Points, in no order, along strands that fork, close into loops and pass close to each other.
Points whose rows are less than 62.8 apart are linked; no others are. Some points are linked to none.
(117): [  8 -30 -21 -26  44 -10 -17  -2   0   4  -8   3 -12  11 -25 -24   6  -3
   0 -45 -19  10  -3  12 -21  -1  39  19 -18 -16]
(1214): [-28 -12 -15 -16  -5   3  -8 -31   0  12   9 -40 -15  11 -19  10 -27  11
   9  15  -5  24 -26 -11   9   1  22  -1  12  -5]
(445): [ 11  23   1  15   2  12 -14  24  51  12  17   5  23   1 -34  18  -5  11
   1  23  21   8  17   4  11  -9   5  29 -20 -23]
(73): [ 31 -28 -21  43   0 -14  13  37  41  10   0  23  12 -23 -34   6  29 -42
   3   1  20 -18   7  -2  17   6   9  24 -16 -16]
(1752): [-26   1   9 -15  -1 -23   0 -13 -59  12 -12   4   1  -1  46  -7  -7 -17
  -5  11 -12   3   0   9  12  14  -7 -42  21  18]
(528): [ -4  19  16 -14   4  24  13  -9  23 -12  -7 -46   3  21 -10 -21  -7  30
   3 -16  -8  11 -14 -20  -5  14  -8  27 -21   9]
(1400): [ 43   5  -1  32 -20  12   1  11   4 -28   7  43   0 -19   0  18  15  14
   2  -5  15 -26  14  18  -3 -31 -11 -13  -4   9]
(270): [ 22  -5  -4  32 -24  13  20   3  24 -14   6 -41  -4 -14 -31   0   6  20
  15  -7   0 -16 -26 -10  15   9 -10  17 -21  19]
(821): [ -4 -12  -5  -7   4  -4   3 -14 -16   0   1  -9 -15   9   4   0 -11  20
   3   3 -15   1  -4   7  -2  11  -1  -2   8  16]
(1371): [-17   8  25 -32   1   4   5  -5  -5   3  -9 -27   5  10  15 -12  -8  10
 -22 -11   0   6  -1 -14  -5  10 -11   7  -1   7]
(684): [ -7  41  14   7 -31  11  -5  -3   9 -12  22 -18  13  15   3  20 -28  34
  12  42   7   0  -4   4   5   3 -23   1  -3  12]
(357): [ 28 -14  -6   7  45 -15  30   3  42   9  -9  16   4  18  -6  -2  13  10
   6   1 -18  18  17  -2   1  27  -2  20  -9   7]
(613): [-17 -15   7  24 -27 -22  28  11 -26   3   7   8   3 -34  23   1  15 -33
  -6  19  16  -3  -9 -15  15  15 -19 -33  24   5]
(1011): [ 31 -34 -14  16   3  -6   1  17  -9 -12  -6  19  -5 -30 -22 -11  27 -11
 -11 -48   7 -30  -9  11  -7 -14  18   4 -14   1]
(1181): [ 16   1 -31   4  10  30   6 -30  52  -6   1 -56  -1  18 -45  -3  -5  14
  34  -3 -13  28 -30 -19   8  -1  15  28 -26  -5]
(1677): [-14  21  12 -12 -17   3 -30   7   3   8  16  15   8  -7   4  17 -17   4
  -8  25  15   1  13   5   2 -16   4  -3  15 -19]
(777): [ -8   3  18  -1   8   0  27  19  26   7  -6   3  15  -8   6  -9  20 -24
 -17  -9  19  11   8 -19   1  15 -19  13  -4 -16]
(1410): [-11  12  17  -6 -29  28 -17  -1 -11 -14   5 -23  -5 -18 -10 -11  -3  15
 -13 -23  14 -20 -21 -10  -7 -19  -2   2  -8  -3]
(110): [ 41 -20 -28  13  15   2 -30  13  10 -12  -1  23  -9   0 -34 -10   7  13
  14 -24  -8 -20   2  23 -10  -8  25  23 -18  -6]
(155): [-18  15   5 -37  10  -3 -38 -12 -40   1 -17  18 -14   3  30  -2   4   0
 -10 -11 -15 -15   9  21 -12 -16   7 -22   5  -1]
(293): [-18   8   9  12  -2 -10  38   0 -46  -3 -14  28  27   3  63 -20  25 -51
 -11  -3   0   5   8  -7   2  13 -37 -32  27   7]
(1586): [ 14   2 -14   8   6  19   9 -17  45  -4   3 -35  -2  18 -30   1  -9  31
  21   8 -15  17 -19 -11   9   7  -1  24 -24   7]
(311): [  8 -17  -1  22 -24   3  31   2  15  -9   1 -35  -5 -17 -26  -3  15  10
   0 -17  10 -21 -20 -16  14   8  -4  14 -14  15]
(481): [-40  10  12  -4 -25  -6   3   9   5  24  17 -28   9 -17  -5  13 -17 -18
  -9  30  30  17 -12 -21  19   5   1   0  14 -20]
(1713): [-20   4   3 -22  11  13 -35  10  14  18   0 -14  11   8 -31  -5 -15  -9
 -12 -18  11   6  -4  -7 -10 -15  32  30  -7 -33]
(1508): [-36 -40 -14   5  13 -26  -2  11 -33  15  -3   0  -5 -29   3 -24  10 -39
  19  -2 -11   5 -27 -11  16  19  15 -27  18 -21]
(16): [-21  11  -7 -10 -26   7 -50 -20 -35 -10  14  -6 -32   1   2  16 -31  33
  17  23 -13 -14  -9  13  -3 -18   5 -22  12   7]
(74): [-26  -5  -9  -5 -32  -1 -33 -18 -29  -3  14 -24 -22  -1  -9  16 -38  23
  16  31  -5  -4 -20   6  11  -9   9 -15  18   7]
(250): [ -4 -30 -18  37  -6 -15  -5  32  10  23   6   2  13 -27 -33  11   4 -54
   6  15  27  -7  -9 -17  15   7  24  17  -2 -30]
(289): [ 23  14 -10   6  10   3 -14 -16  27  -8  11  17  -8  35  -3  18 -20  40
  22  37 -22  13  19  15  -4  10 -11  11  -7  10]
(1220): [  3   5  13   7  18  -9  35  19  47   8  -7   4  11  -3  -4  -9  25 -12
 -11  -5  11  15  13 -16   2  21 -14  23 -10 -10]
(1342): [  3  40  10 -29   1   5 -25  -6 -15  -2  -3  47   2   8  45  20   0  -4
 -11   9  -5 -14  31  18  -7 -28  -6 -25  18  -3]
(351): [ 12  27  14 -29  31  -4  14  -6  10   5 -13  23  20  35  43  -8  -3  -7
 -14  11 -16  20  36   7  -7  17 -22  17   5   0]
(1750): [  0  -5  -1  19 -39   6 -29  13 -29  -6  11  17  -5 -40  -7  15   0  -7
 -10  -3  31 -29  -4   9  -3 -34   9 -22   9  -2]
(1455): [ -1 -21 -17  19  -3 -16   6   3  16  16  12 -12  -4  -9 -19  15  -9  -7
   7  23   6   6  -6 -10  19  13  13   4   2  -5]
(1061): [-36   2  17 -44  13  -3 -18   2 -33  10 -11 -10   2  -9  22 -23   3 -20
 -27 -25   0   3  -7  -7 -10 -10  12  -5   9 -19]
(1300): [-24 -13   0 -30  41 -15   5  -8 -27  17 -22  -5  -5  11  23 -30   4 -17
  -2 -14 -29  21  -3  -7  -3  25   9  -9  12  -2]
(1710): [ 12  30  23  30 -31   3  50  19  43 -12  11  -2  31   1   4  26  16   3
 -10  21  29   2  18   6   9  11 -43   7 -14  15]
(257): [ 16  -6  -3   9  36 -16  46  13  57   9  -9   1   6  15  -7  -4  22  -6
   3   3 -11  18  10 -14   4  31  -8  27 -20   7]
(345): [-20  -8   6  31 -18 -12  33  21 -23  -6   3  22  15 -24  30  -5  26 -45
  -3  17  16   6   1 -18  11  11 -32 -33  24  -1]
(1432): [ 17  -2  18  21   6 -16  56  15  17  -5  -3  21  14   7  22   3  26 -22
  -4   7   4   8  24  -6   5  26 -31   2   2  17]
(1631): [  9 -21 -13 -21  64 -18 -10   8  14   7 -14  33  -7  13   2 -18   7  -8
   5 -12 -24  25  16   8 -14  12  18   6  -4 -18]
(393): [ 35  15   4  31 -15   5  15  12   3 -14   6  65   4 -17  18  24  16 -10
  -7  -1  19 -18  26  12  -2 -34 -13 -24  10   9]
(1671): [ 22   2 -14  22  -6  19   2   1  33 -14   5 -33  -4   6 -31  -3  -2  27
  22  -2  -3  -3 -19  -8   9   4   1  27 -27   5]
(871): [ -7 -29  -9  37 -42 -12 -10  23 -16  16  18  -5  -2 -47 -23  20   1 -32
  -2  17  32 -22 -11  -6  23  -7  16 -11   8 -14]
(1094): [-16 -26 -26 -31  30  -6   3 -51  -5  17  -2 -26 -22  31 -12   1 -19   3
  14   9 -31  42 -13  -4  -1  14  12 -14  10  11]
(644): [ -6  13   8  10 -32   6 -16  11 -25  -2   5  34   7 -31  14  17   7 -21
 -22   1  33 -17   4   4  -9 -44  -1 -31  18 -12]
(944): [-32 -38 -27  -9  37 -24  -6  -1 -19  18 -10   1  -4  -4  -2 -27   6 -34
  19  -3 -22  21 -24  -8   5  17  30 -22  10 -22]
(341): [ 12 -35 -33  20 -24 -13 -15 -13 -31  -6  12  -1 -33 -19 -13  13 -21  14
  22  16 -12 -21 -13  19  19   1  12 -25  15  20]
(850): [-21  46  21 -31 -22  20 -17   2  -8   7  -2  11  19   0  34   9   3 -11
 -38   1  26  -4   7  -9  -5 -29 -17  -7  12 -20]
(876): [-25  12   1 -10   6  15 -19   3  32  26   8 -26  13   9 -34   4 -21  -4
  -6   8  15  18  -4 -11   4  -8  23  28 -11 -32]
(1093): [  6 -43 -25  11  15 -16  16   7  26  15  -7 -13  -3 -10 -33 -11  17 -31
   7 -14  -4   1 -16 -14   8   9  27  18  -9  -9]
(1578): [ 20  32   4  27 -32  18  18   2  -9 -18   5  48  11   0  28  30   7   0
 -17   2  27 -24  14   9  -8 -41 -24 -31  14  19]
(1491): [-26   0  10   0 -23  15  12   3  30   2  -2 -61  12 -18 -37  -6   2  -2
  -9 -28  23  -2 -31 -19  14  -1   9  26 -12 -14]
(899): [ -2 -24 -15   1  -3 -12 -12 -11 -23   2   4   0 -23 -11  -8   7 -13  12
  11   8  -9  -7  -7  12   8   0  16 -20  10   7]
(1283): [ -5  18  -6 -15   8  30 -40  -5  17  -5   6 -29  -9  19 -31 -10 -19  23
  12  -9  -8   9 -14  -3 -14 -19  20  30 -19 -21]
(960): [ 18  19  16  -9  17  -1  17   6  -8  -2 -10  48  10   8  39   1  13 -11
  -6  -3  -1   0  33   7  -1  -9 -17 -12   9   6]
(1377): [ 10 -16   6  22  -5  -5  16  26   5   0  -2  28   9 -32  -9  -4  28 -38
 -16 -14  25 -10   1 -10  -1  -6   1   0  -1 -17]
(599): [  6   3   1   5  -9 -13 -14  -7 -30  -7   0  39 -14  -6  22  17 -11   6
  11  15 -12 -15  20  27   6  -9  -4 -38  20  14]
(1719): [  4 -50 -26  31 -12 -28  17  12  -2  12   0  -3 -16 -35 -21   5  16 -36
   8  -1   3 -18 -23 -10  25  17  14  -7   9   2]
(1125): [ -6  30  17  -2 -33   8 -19 -22 -36 -19   6 -22  -8  23  30  12 -29  30
  16  31 -15 -17  -3  11 -10   0 -20 -12   6  30]
(950): [-25   6  15 -11 -11 -27  10 -15 -50   8  -5  -7  10  14  50   1 -18 -20
  -4  26 -18  10   9   9   5  27 -16 -33  26  21]
(741): [  1  11 -17 -10   7  40 -36  -3  19 -11  -4 -44  -9  21 -42 -14 -17  14
  24 -21  -6  15 -29  -2 -12 -20  31  36 -28 -27]
(646): [-10  17  -2 -14   9   5  -2 -19  27   4  10 -21   3  28  -6  11 -27  27
   2  26 -10  23   3  -3   3  12  -8  16  -5   1]
(292): [ -7 -17   1  12  23 -37  39  -9 -36   8 -20   9  10  16  37 -20   9 -22
  15   7 -37  16  11   5  11  46 -14 -21  13  29]
(1330): [ -8  -9   1  26 -45   0 -21  12 -23   7  18   0  -2 -39 -17  22  -4 -15
  -9   8  35 -25  -9   0   9 -21  10 -19   8  -8]
(154): [  9  32  13  26 -42  11  19   1  -8 -17  13  29  14  -9  21  31   3   5
 -13  14  33 -19  10   8  -1 -35 -27 -28  17  14]
(1071): [  8  30   0  13 -25  20 -26  -2  16 -16  24 -10  -9  19  -8  19 -31  41
  25  45  -9   6  -5   4   3  -1 -11   4  -8   5]
(1754): [ 13   3 -16  11  -2   8 -53  16   9   4  14  31   2  -1 -33  22 -18   2
  10  18  10 -11  18  22  -6 -22  28  14  -7 -23]
(872): [  9 -28 -26 -22  59 -13 -16  -5   4   9 -11  19 -14  17 -18 -14   6  -6
   7 -22 -26  21   7  13 -16   2  32   6 -12 -13]
(314): [  3  15  11 -39  34   8 -20  -3   8  -7 -12   5  -4  24   5 -19   0  24
 -10 -21 -16   3  15   4 -24  -9   3  24 -11  -9]
(629): [ 11  16  19   1 -16   9  15  -4  -3 -16  -1   4   5   2  14   4   6  14
 -13  -4  11 -13  12   4  -7  -3 -19  -1   1  18]
(1676): [ -1  15  15 -34  40 -13  10  -3 -11  11 -23  24  15  29  48 -19   5 -12
  -9  -4 -26  21  31   6  -7  22 -11   6   6   1]
(100): [ 15   5 -11  -4  -4  17 -40  -4  -5 -18   6   3 -25   7 -14   2 -18  33
  19  12 -15 -11  -1  13  -8 -11   7   5  -5  -3]
(818): [ 10  34   6 -12   2   3 -31   1   2  -3   8  50   2   4  28  21  -3   2
   2  24  -3 -10  35  20  -4 -27  -4 -16  20 -11]
(815): [ 15   8  13 -32  34   4   1   0   0  -2 -22  19   1  16  18 -24  13  11
 -14 -31 -13   1  23   9 -24  -3  -5  13  -8   5]
(1475): [ -4  -7 -10  14 -21  -1  -7  -3  17   8  21 -22  -2 -10 -26  17 -19  14
  12  21  11  -4 -14  -3  16  -1  11   7   2  -2]
(845): [-15   7  12 -29  14  -4   0 -10  -4   6  -6  -6  -3  12  18  -6 -12   9
 -12   1  -8   8   8   1  -4   9  -5   1   8   9]
(366): [-15  18   6   8  -3   7 -16  21  39  23  15  -8  22  -4 -27  13 -13  -9
  -8  25  26  13  14  -7   9  -4  10  28  -8 -32]
(622): [-31 -34 -10  17   4 -25   6  19 -37   5  -4  17   3 -33  16 -27  23 -41
   8  -2  -1  -3 -18 -10  16  18   0 -35  23 -14]
(108): [-10 -10 -16  -5 -17   4 -44   1 -11   4   9 -12  -8  -6 -35  12 -24   4
   5   1  10  -7 -15   9   2 -21  30   7   1 -16]
(172): [ -8  36   7  -6 -14   5   5 -12  28  -3  23 -32  19  34  -3  21 -31  36
   9  45  -2  22  -3  -2   5  18 -19  11  -5   9]
(584): [ 25 -34  -2  27   4  -8   6  30   5  -1  -4  28   3 -34 -17  -8  32 -40
 -11 -29  20 -20  -4  -1  -3  -6  11   4  -9 -13]
(562): [  8 -33  -8 -17  39  -3  10   1   8   1 -17  -7 -11   0 -17 -26  15  -1
  -2 -47 -18   1  -9  -3 -11   8  22  19 -12  -2]
(1457): [-18  11  17  -1 -22 -25  17 -24 -42   6   8 -14  13  19  44  12 -23  -7
  -3  34 -11   2  10  10   1  28 -22 -23  21  33]
(1602): [-18 -11 -21   2 -26   1 -15 -34  -8   5  19 -42 -19   7 -19  21 -34  23
  22  31  -8  12 -33  -5  14   3   7 -10  15   7]
(302): [-15  15   3 -32  28  -9 -37   8  -4  16  -2  26   0   6  16  -4 -10 -13
  -6  10  -7  15  17  10  -5  -8  15  -3  10 -32]
(1507): [ 39 -25 -14  34  14 -10  11  31  46   5  -4  24  13 -17 -35   1  27 -22
  -1 -15  14 -17   8   1   4   2  13  33 -20 -12]
(1026): [-28  19  16 -15 -23  -7 -10   4   5  18  21 -15   9  -4  12  15 -23  -3
 -13  36  18  12   1  -6  10  -2  -7  -5  18 -16]
(1202): [ 37 -29 -22   4  46 -13  23 -12  25   1 -12  13 -12  24  -7  -1  11  21
  18  -5 -35  12  16   4  -5  23   2  11 -10  24]
(263): [ 12  31  24  -1  -2  26  14   5  26 -19   1 -22  16  19  -4  -9  -3  36
  -1  -6   2   7   0 -10  -6   7 -21  26 -25   7]
(273): [ 33  21  24  12 -17  34  -8   4 -24 -35  -7 -20 -26   5   3 -17   2  28
  12 -24  -9 -16 -19  -6 -17 -15  -9   4 -31  20]
(701): [  1   0 -26  -4   1  30 -13 -25  30  -8  -1 -57  -6  16 -47  -4 -10  13
  28 -14 -10  21 -37 -13  -1 -13  31  29 -20 -17]
(1136): [-27 -15 -10  31 -17 -10   7  24  27  27  10 -21  10 -23 -31  13   2 -41
   0  27  29   7 -15 -25  26  10  15  11   3 -25]
(713): [-21  35  28 -32 -12  16  -3   9  -3  10  -3  -6  22  -6  23  -7   9 -12
 -44 -16  29   0   4 -18 -11 -18 -13   7   3 -23]
(503): [-19   5  24   1 -14   6  13  21  11  10  -4 -13  12 -22  -7  -8  16 -21
 -28 -18  37   2  -3 -20  -1  -1  -9   5  -8 -20]
(824): [-18   7  10  25 -20 -16  46   3 -37  -7  -5  22  21   0  53  -7  20 -48
  -1  16   7   4   7  -5   6  17 -39 -34  27  17]
(164): [-33 -11  -5  18 -31  -8   3   7  17  27  20 -36   8 -23 -28  20 -12 -26
  -3  30  26  10 -22 -19  32   6  14   3   9 -23]
(1698): [ -2 -28   0  22 -35 -17  26  -9 -27  -6   4 -14 -12 -28   4  10   1   0
  -2   3   9 -23 -12  -5  10  10 -10 -24  14  27]
(1066): [ -6 -21   7  -5   3 -10  -4   9 -12   7   0  -1  -7 -23  -4  -7   4  -8
 -13 -18   7  -5  -4  -5  -1  -6  13  -2  -3  -6]
(655): [ 23   1  -7  10  -7  11 -35  -1 -15 -21   5  21 -21  -1 -11   6  -5  30
  16   2 -13 -23   3  22 -12 -14   6  -3  -3   5]
(1179): [ -5  44  17 -17 -23  25 -24  -5 -11  -9   2  13  12  -3  25  14   4   6
 -25  -5  21 -23   4   1 -18 -41 -11 -11   7  -8]
(1614): [-17  39   7 -39   8   4 -41 -13 -33   3 -14  36  -5  10  50  12   2  -7
 -14  -2 -11 -11  21  22  -8 -22  -1 -23  12  -6]
(323): [ -1   9  -8 -10   8  17 -33  -8  10  -6   8 -11 -10  17 -22   0 -20  34
  14   2  -6   5  -4   7 -10 -12  10  20  -9 -12]
(1203): [  5  -6  -9 -25  30 -12 -15 -15 -36  -3 -23  25 -24  10  18 -12   2  14
   8 -14 -37  -6  15  33  -4   2   8 -25   0  22]
(1148): [ -8 -24 -24 -21  41 -18   6 -36 -19  17 -11  -3 -24  31   4  -6  -9  13
  21   6 -38  32   2  13   4  24  10 -18   5  20]
(334): [-35   6  13 -40   9  -6 -33   8 -19  19  -6  -5   3  -8   4 -16 -10 -22
 -21 -20   8   7  -2  -8 -13 -11  22   5   6 -31]
(677): [ 16  11  14  -4   2   8   2  -3  -7 -16  -3  31  -2   2  20   3  10  13
  -5  -5  -2 -16  22  14 -10 -12 -12  -9   6  17]
(1751): [-17  18   8  -1 -12   4 -11  15 -30   3  -5  38  10 -19  36   4  18 -41
 -29 -11  32 -11  -3  -3 -13 -43  -9 -30  17 -19]
(1652): [  9  30  14  30 -50  12  14  14  11 -14  22   3  19 -15   1  30   1  13
  -9  28  38 -11   7   7  10 -20 -28 -14   3   6]
(1294): [ 11  23  22  -1  -6  15  17   3  18 -13  -4  -6  15   6   2  -5   5  24
  -8 -10   6  -3  11  -5  -7   4 -23  19 -16   9]
(1033): [ -9  11  -6 -31  12  -8 -35 -16 -44  -7 -17  20 -26   9  21  -5   0  15
   4 -17 -27 -19  13  28 -14 -11   7 -25   8   9]
(412): [ 20   8  20 -14  18  14  11   1 -10 -18 -22   5  -1  10  13 -24  19  20
 -15 -50  -8 -15  11  -1 -26 -11 -12  13 -12  17]
(775): [ 34  20  14  23  -4  15  16  23  43 -11   5  34  17  -9  -9  10  22   4
 -10  -5  21  -5  26   7   2 -12 -17  14 -12  -7]
(558): [ 23 -11   3  27 -14  -8  33 -26 -12 -19   0 -26  -3  15   1  -1  -7  24
  19   3 -25 -13  -4   3   0  30 -17  -1  -6  45]
(337): [ -2 -20 -21 -20  41 -20  -8 -22 -28  10 -20  14 -24  21   9 -12  -6   9
  13  -4 -45  21   5  26   1  20  12 -25   4  20]
(1057): [-26  -2  14 -19   3 -19  -1  -6 -60   5 -18   4   3  -9  49 -13   7 -24
 -10 -10 -12  -3  -2   6   2   1  -3 -37  22  13]
(1506): [ 26 -28  -7   9  31 -17  39 -16   8  -3 -15  -3  -5  19   0 -12  10  19
  10 -15 -35  -2   6   0  -4  33  -5  11 -12  38]
(1621): [ 28  33  20   9   0  17  24  14  34 -13   3  34  21  10  14   9  20   6
 -13   2  20  -1  36   7  -4 -12 -24   9  -6  -1]
(857): [ -6  29  20 -16 -19  25 -27   5  -9 -14   3   1   5  -4   5  -3   3  15
 -19 -13  22 -18  -4  -4 -19 -34  -6   1  -4  -6]
(140): [ 14 -37 -14  25 -32 -11  21  -8 -20  -9   5 -18 -18 -28  -9   5   0   8
   5  -5   2 -31 -24  -2  17  10  -1 -17   7  27]
(539): [ 17   2   7  19 -13 -16  28   2  -6 -12   8  37   5  -3  25  21   3  -4
   5  23   1  -5  25  15   7   8 -21 -23  18  20]
(580): [ 33  -1  -7  23 -20  15 -22   6 -13 -25   9  30  -6 -19  -6   8   2  19
   6 -12   5 -32  10  18 -10 -25   1 -10  -3   5]
(39): [ 17 -41 -32  45  -4 -17   3  30  23  21   4  11  12 -26 -37   8  19 -55
  10  11  20 -18  -4 -11  22  10  22  15  -3 -21]
(86): [  4  15  -5 -19  24  -1  -4 -14  24  10   4   5   2  35   4  11 -19  31
   7  26 -18  27  13   8  -7  12  -8  11  -3   2]
(459): [-33  17  26 -24 -13   9   4  11   3  12   1 -25  12 -16   9 -14   4 -17
 -36 -15  32   8  -5 -18  -7  -4  -8   3   3 -23]
(1447): [ -8  -4   1 -26  44 -21  16  -7 -22  12 -21  14   4  24  39 -27   3 -13
   2  -4 -35  25  12   2  -1  30  -7  -7   8   5]
(330): [ 25  28  -4  15 -12  13 -23 -11  12 -17  16   6 -12  30  -5  18 -26  48
  32  46 -19   4   4  12   0   1 -14   4 -10  11]
(228): [-20  10  18 -25  -2  15  15 -13   8  -3  -8 -45   6  16  -2 -18 -10  23
  -8 -23  -3   9 -16 -19  -6   9 -11  22 -10   5]
(1353): [ -6  32   8  -6 -31  19 -40 -11 -30 -22  10 -14 -24  15  11  10 -31  37
  19  26 -14  -9 -11   4 -10 -15  -7 -12   3  12]
(1490): [  2  31  19  29 -40   8  24  15  38 -13  21 -14  26  -7  -9  30   1  13
  -4  28  31  -2   9   4  14   2 -35   2 -14   8]
(288): [ 12 -30 -19  15  14 -23  13  -2  15  14  10   2  -8  -6 -11  12   2  -5
  11  15 -10  10  -5  -6  15  19  11   1  -1   2]
(1252): [ 35  -1   6  20  13   6  12  24  42  -6  -3  23  17 -15 -28   0  22   0
 -10 -22  17 -11  15   3  -6  -3   2  24 -23 -12]
(26): [ -4  -7   5  -2 -27  18 -17  -2 -26 -17   5 -21 -14 -19 -13 -11   5  14
  -9 -29   8 -22 -24  -2 -10 -21  11  -2  -8   5]
(1722): [  7 -41 -19   7  32 -22  10   8   6  16  -6   8 -11 -11  -8 -10  14 -20
   8  -9 -15   7  -8  -5   5  20  19  -3  -1  -3]
(13): [-10 -27 -20  -3   7   0  10 -10  28  17  -2 -35  -1  -6 -36  -2   1 -15
   3 -15   5   8 -25 -15  10   6  26  22  -9 -12]
(1006): [  5 -17   7   0  28 -23  34 -14  -5   4 -19  -2  -2  20  19 -10   3   7
   6 -12 -27   2  13  -1  -2  34  -7   2   0  35]
(301): [  3 -39 -47  -2  30  -9   3 -29  28  26   3 -13 -13   4 -33   7   6 -29
  28  13 -16  34 -13 -15   8   8  30   0   2 -10]
(917): [  2  12  -2 -43  35  18 -26 -13  -2 -12 -16  -1 -19  35   1 -24  -7  34
   4 -21 -27   5   8   8 -28  -5   6  20  -9   0]
(1254): [ 19   3 -14  21  -9  15 -29  20  28   4  18   9  12  -8 -44  17  -8   4
   8  15  17  -9   9  10   9 -13  18  25 -17 -23]
(1243): [ 28 -28 -26  27 -26  -3   2 -11 -24 -19  13 -14 -31 -11 -11   5  -9  26
  25   3 -14 -28 -22   7  11   8   2 -12   3  35]
(444): [  1 -22  10  14  12 -29  45  -7 -15   2 -11   4   7   8  26 -14  11 -18
   5   4 -17   3  11   0   8  36 -19 -11   9  30]
(811): [-12  20  18  -8 -28  -8  -1 -30 -40  -8   7 -15   6  22  31  13 -29  15
  -2  29  -9 -10   9  10  -9   8 -21 -17  17  33]
(810): [  1 -22  -7 -23  41  -6  19 -12  14   7 -17 -14 -11  15  -6 -20   6   8
  -4 -30 -19  11  -2  -5  -7  13  11  17 -11   9]
(234): [  1 -23   3  15 -17   0  22  10  13  -1  -4 -27  -1 -30 -26  -4  17  -8
 -10 -25  18 -19 -19 -13  11   3   4  10 -10   6]
(1083): [-26  -1   4 -36  12   6 -42   6  -8  19   0  -6   5   7 -13  -7 -13 -15
 -13 -14   6  10  -2  -3 -16 -23  35  16   1 -34]
(1017): [-12 -24   2  17 -23 -22  19   6 -28   4   5   1  -7 -32  16   6   5 -21
  -4  10   6  -6  -7  -5  16  13  -6 -28  16  14]
(751): [  3  21  10  -7  -6   3 -31  10   7   1  14  32   3  -2   8  23 -12   8
  -3  29  10  -8  24  16   0 -18  -4  -5   9 -14]
(1488): [-14 -20 -29 -28  13   7 -11 -47  -1   7   1 -35 -27  21 -21   2 -21  15
  23   2 -25  31 -20  -1  -5   0  20  -2   5   5]
(1154): [-22 -13  -4 -10   0  10  11  -6  28  11  -6 -49   5  -3 -39  -6  -5  -6
  -1 -24  11   7 -25 -19   4   0  26  28  -9 -19]
(1138): [  6  25  10 -29  32   0   3  -3  31  11   0  13  13  41  18  -2 -12  21
  -6  22 -14  29  27   0  -9  20 -17  22  -1  -3]
(1415): [ -1  -9   1 -26  31   2  15 -23  -3  -3 -18 -24  -8  30   2 -25  -3  27
  -1 -25 -29  10  -4  -6 -13  19   0  17 -10  22]
(252): [-15   4  -5  16 -33  15  -4  -4  20   2  18 -54   1  -8 -33   7 -19  19
  14  10   9   4 -32 -15  23  -4   8  13  -6  -6]
(127): [  6   0  -1 -23  27  16  -3 -24  -7 -15 -15 -25 -18  36  -5 -23  -8  36
  15 -28 -34  10  -8  -3 -21   7   1  20 -11  14]
(138): [-22  16  13   5  -9   6  15  16 -21   2  -7  26  17 -17  42 -12  22 -48
 -30  -7  30   4  -1 -15  -7 -15 -26 -26  18 -17]
(526): [ -3   3  11  17  -9  -1  16  26  -2   1  -2  31  13 -30  15  -2  29 -38
 -21 -10  31   0   8 -13  -2 -10 -13 -15   9 -21]
(637): [  5  11   7   2  12  -9  29   5 -29  -3 -14  49  17   5  52 -14  23 -35
  -4 -10  -7   3  22   1  -1   2 -22 -30  15   7]
(147): [-14  11   7  13 -30  25   4   0  20  -7   7 -64   4 -12 -32  -4 -12  15
  12 -12   9  -2 -38 -16  17  -9   2  19 -20  -8]
(321): [-31 -27 -14 -28  42 -19   5  -6 -19  18 -15  -5  -9   5   9 -28   0 -21
   6 -18 -25  27 -18  -8   0  20  22 -10   6 -11]
(187): [ 23  19  21  -6   9  24  20   3  13 -16 -19   2  11   8   5 -21  24  18
 -25 -38  11  -9  12  -6 -17  -6 -20  19 -18  10]
(1297): [ 12  -8 -16  16  31 -23   3   6  32  16  15  35   0  17   5  19  -5  -2
  22  53 -14  35  23   9   6  21  -4  -3  11 -11]
(49): [ 14   0  -9 -16  51 -13  -5   1  15   9 -10  36  -7  21  14  -3  -4   8
   7   9 -21  26  25  16  -8  12   8   3   4  -8]
(1423): [ 21  34  22  25 -13   7  50  13  32 -17   5  10  28  10  14  17  18   3
 -11   8  22  -1  23   6   2   4 -41   6  -9  17]
(1418): [ 33 -25 -11  19 -16  10  -7  10 -14 -22  -2   9  -5 -34 -23 -15  23   1
  -4 -46  16 -35 -14   9 -15 -23  15   0 -12   4]
(1122): [ 14 -15  -8  12 -29  19 -28   9 -31 -31   5 -14 -15 -27 -24 -13  11   7
  -2 -43   7 -37 -27   6 -15 -29  19   1 -18   0]
(1303): [-25   0  15 -26   8  -9   1   7 -36   3 -13   6   5 -13  36 -23  13 -24
 -22 -16   2   0  -2  -5  -4   3  -4 -20  15  -1]

A tip is a point with one link. Name the tips that can be reached along the links from each point below, in the order of the rows.
(74) => (1754), (234)
(1371) => (49)
(444) => (871), (292)
(1508) => (622)

A fork is a point with three links, a tip a point with one. Leave the first point through the second and follow the links. Name the first fork or tip that comes.
(127), (1415) => (49)
(622), (1508) => (86)
(1631), (872) => (1294)
(100), (323) => (234)
(1377), (526) => (871)
(1713), (876) => (1754)
(351), (1676) => (622)
(459), (503) => (292)

How many points has the smallest loop of links through each point below? Write - if it is on no loop.
(684) => 7
(147) => 10
(334) => -
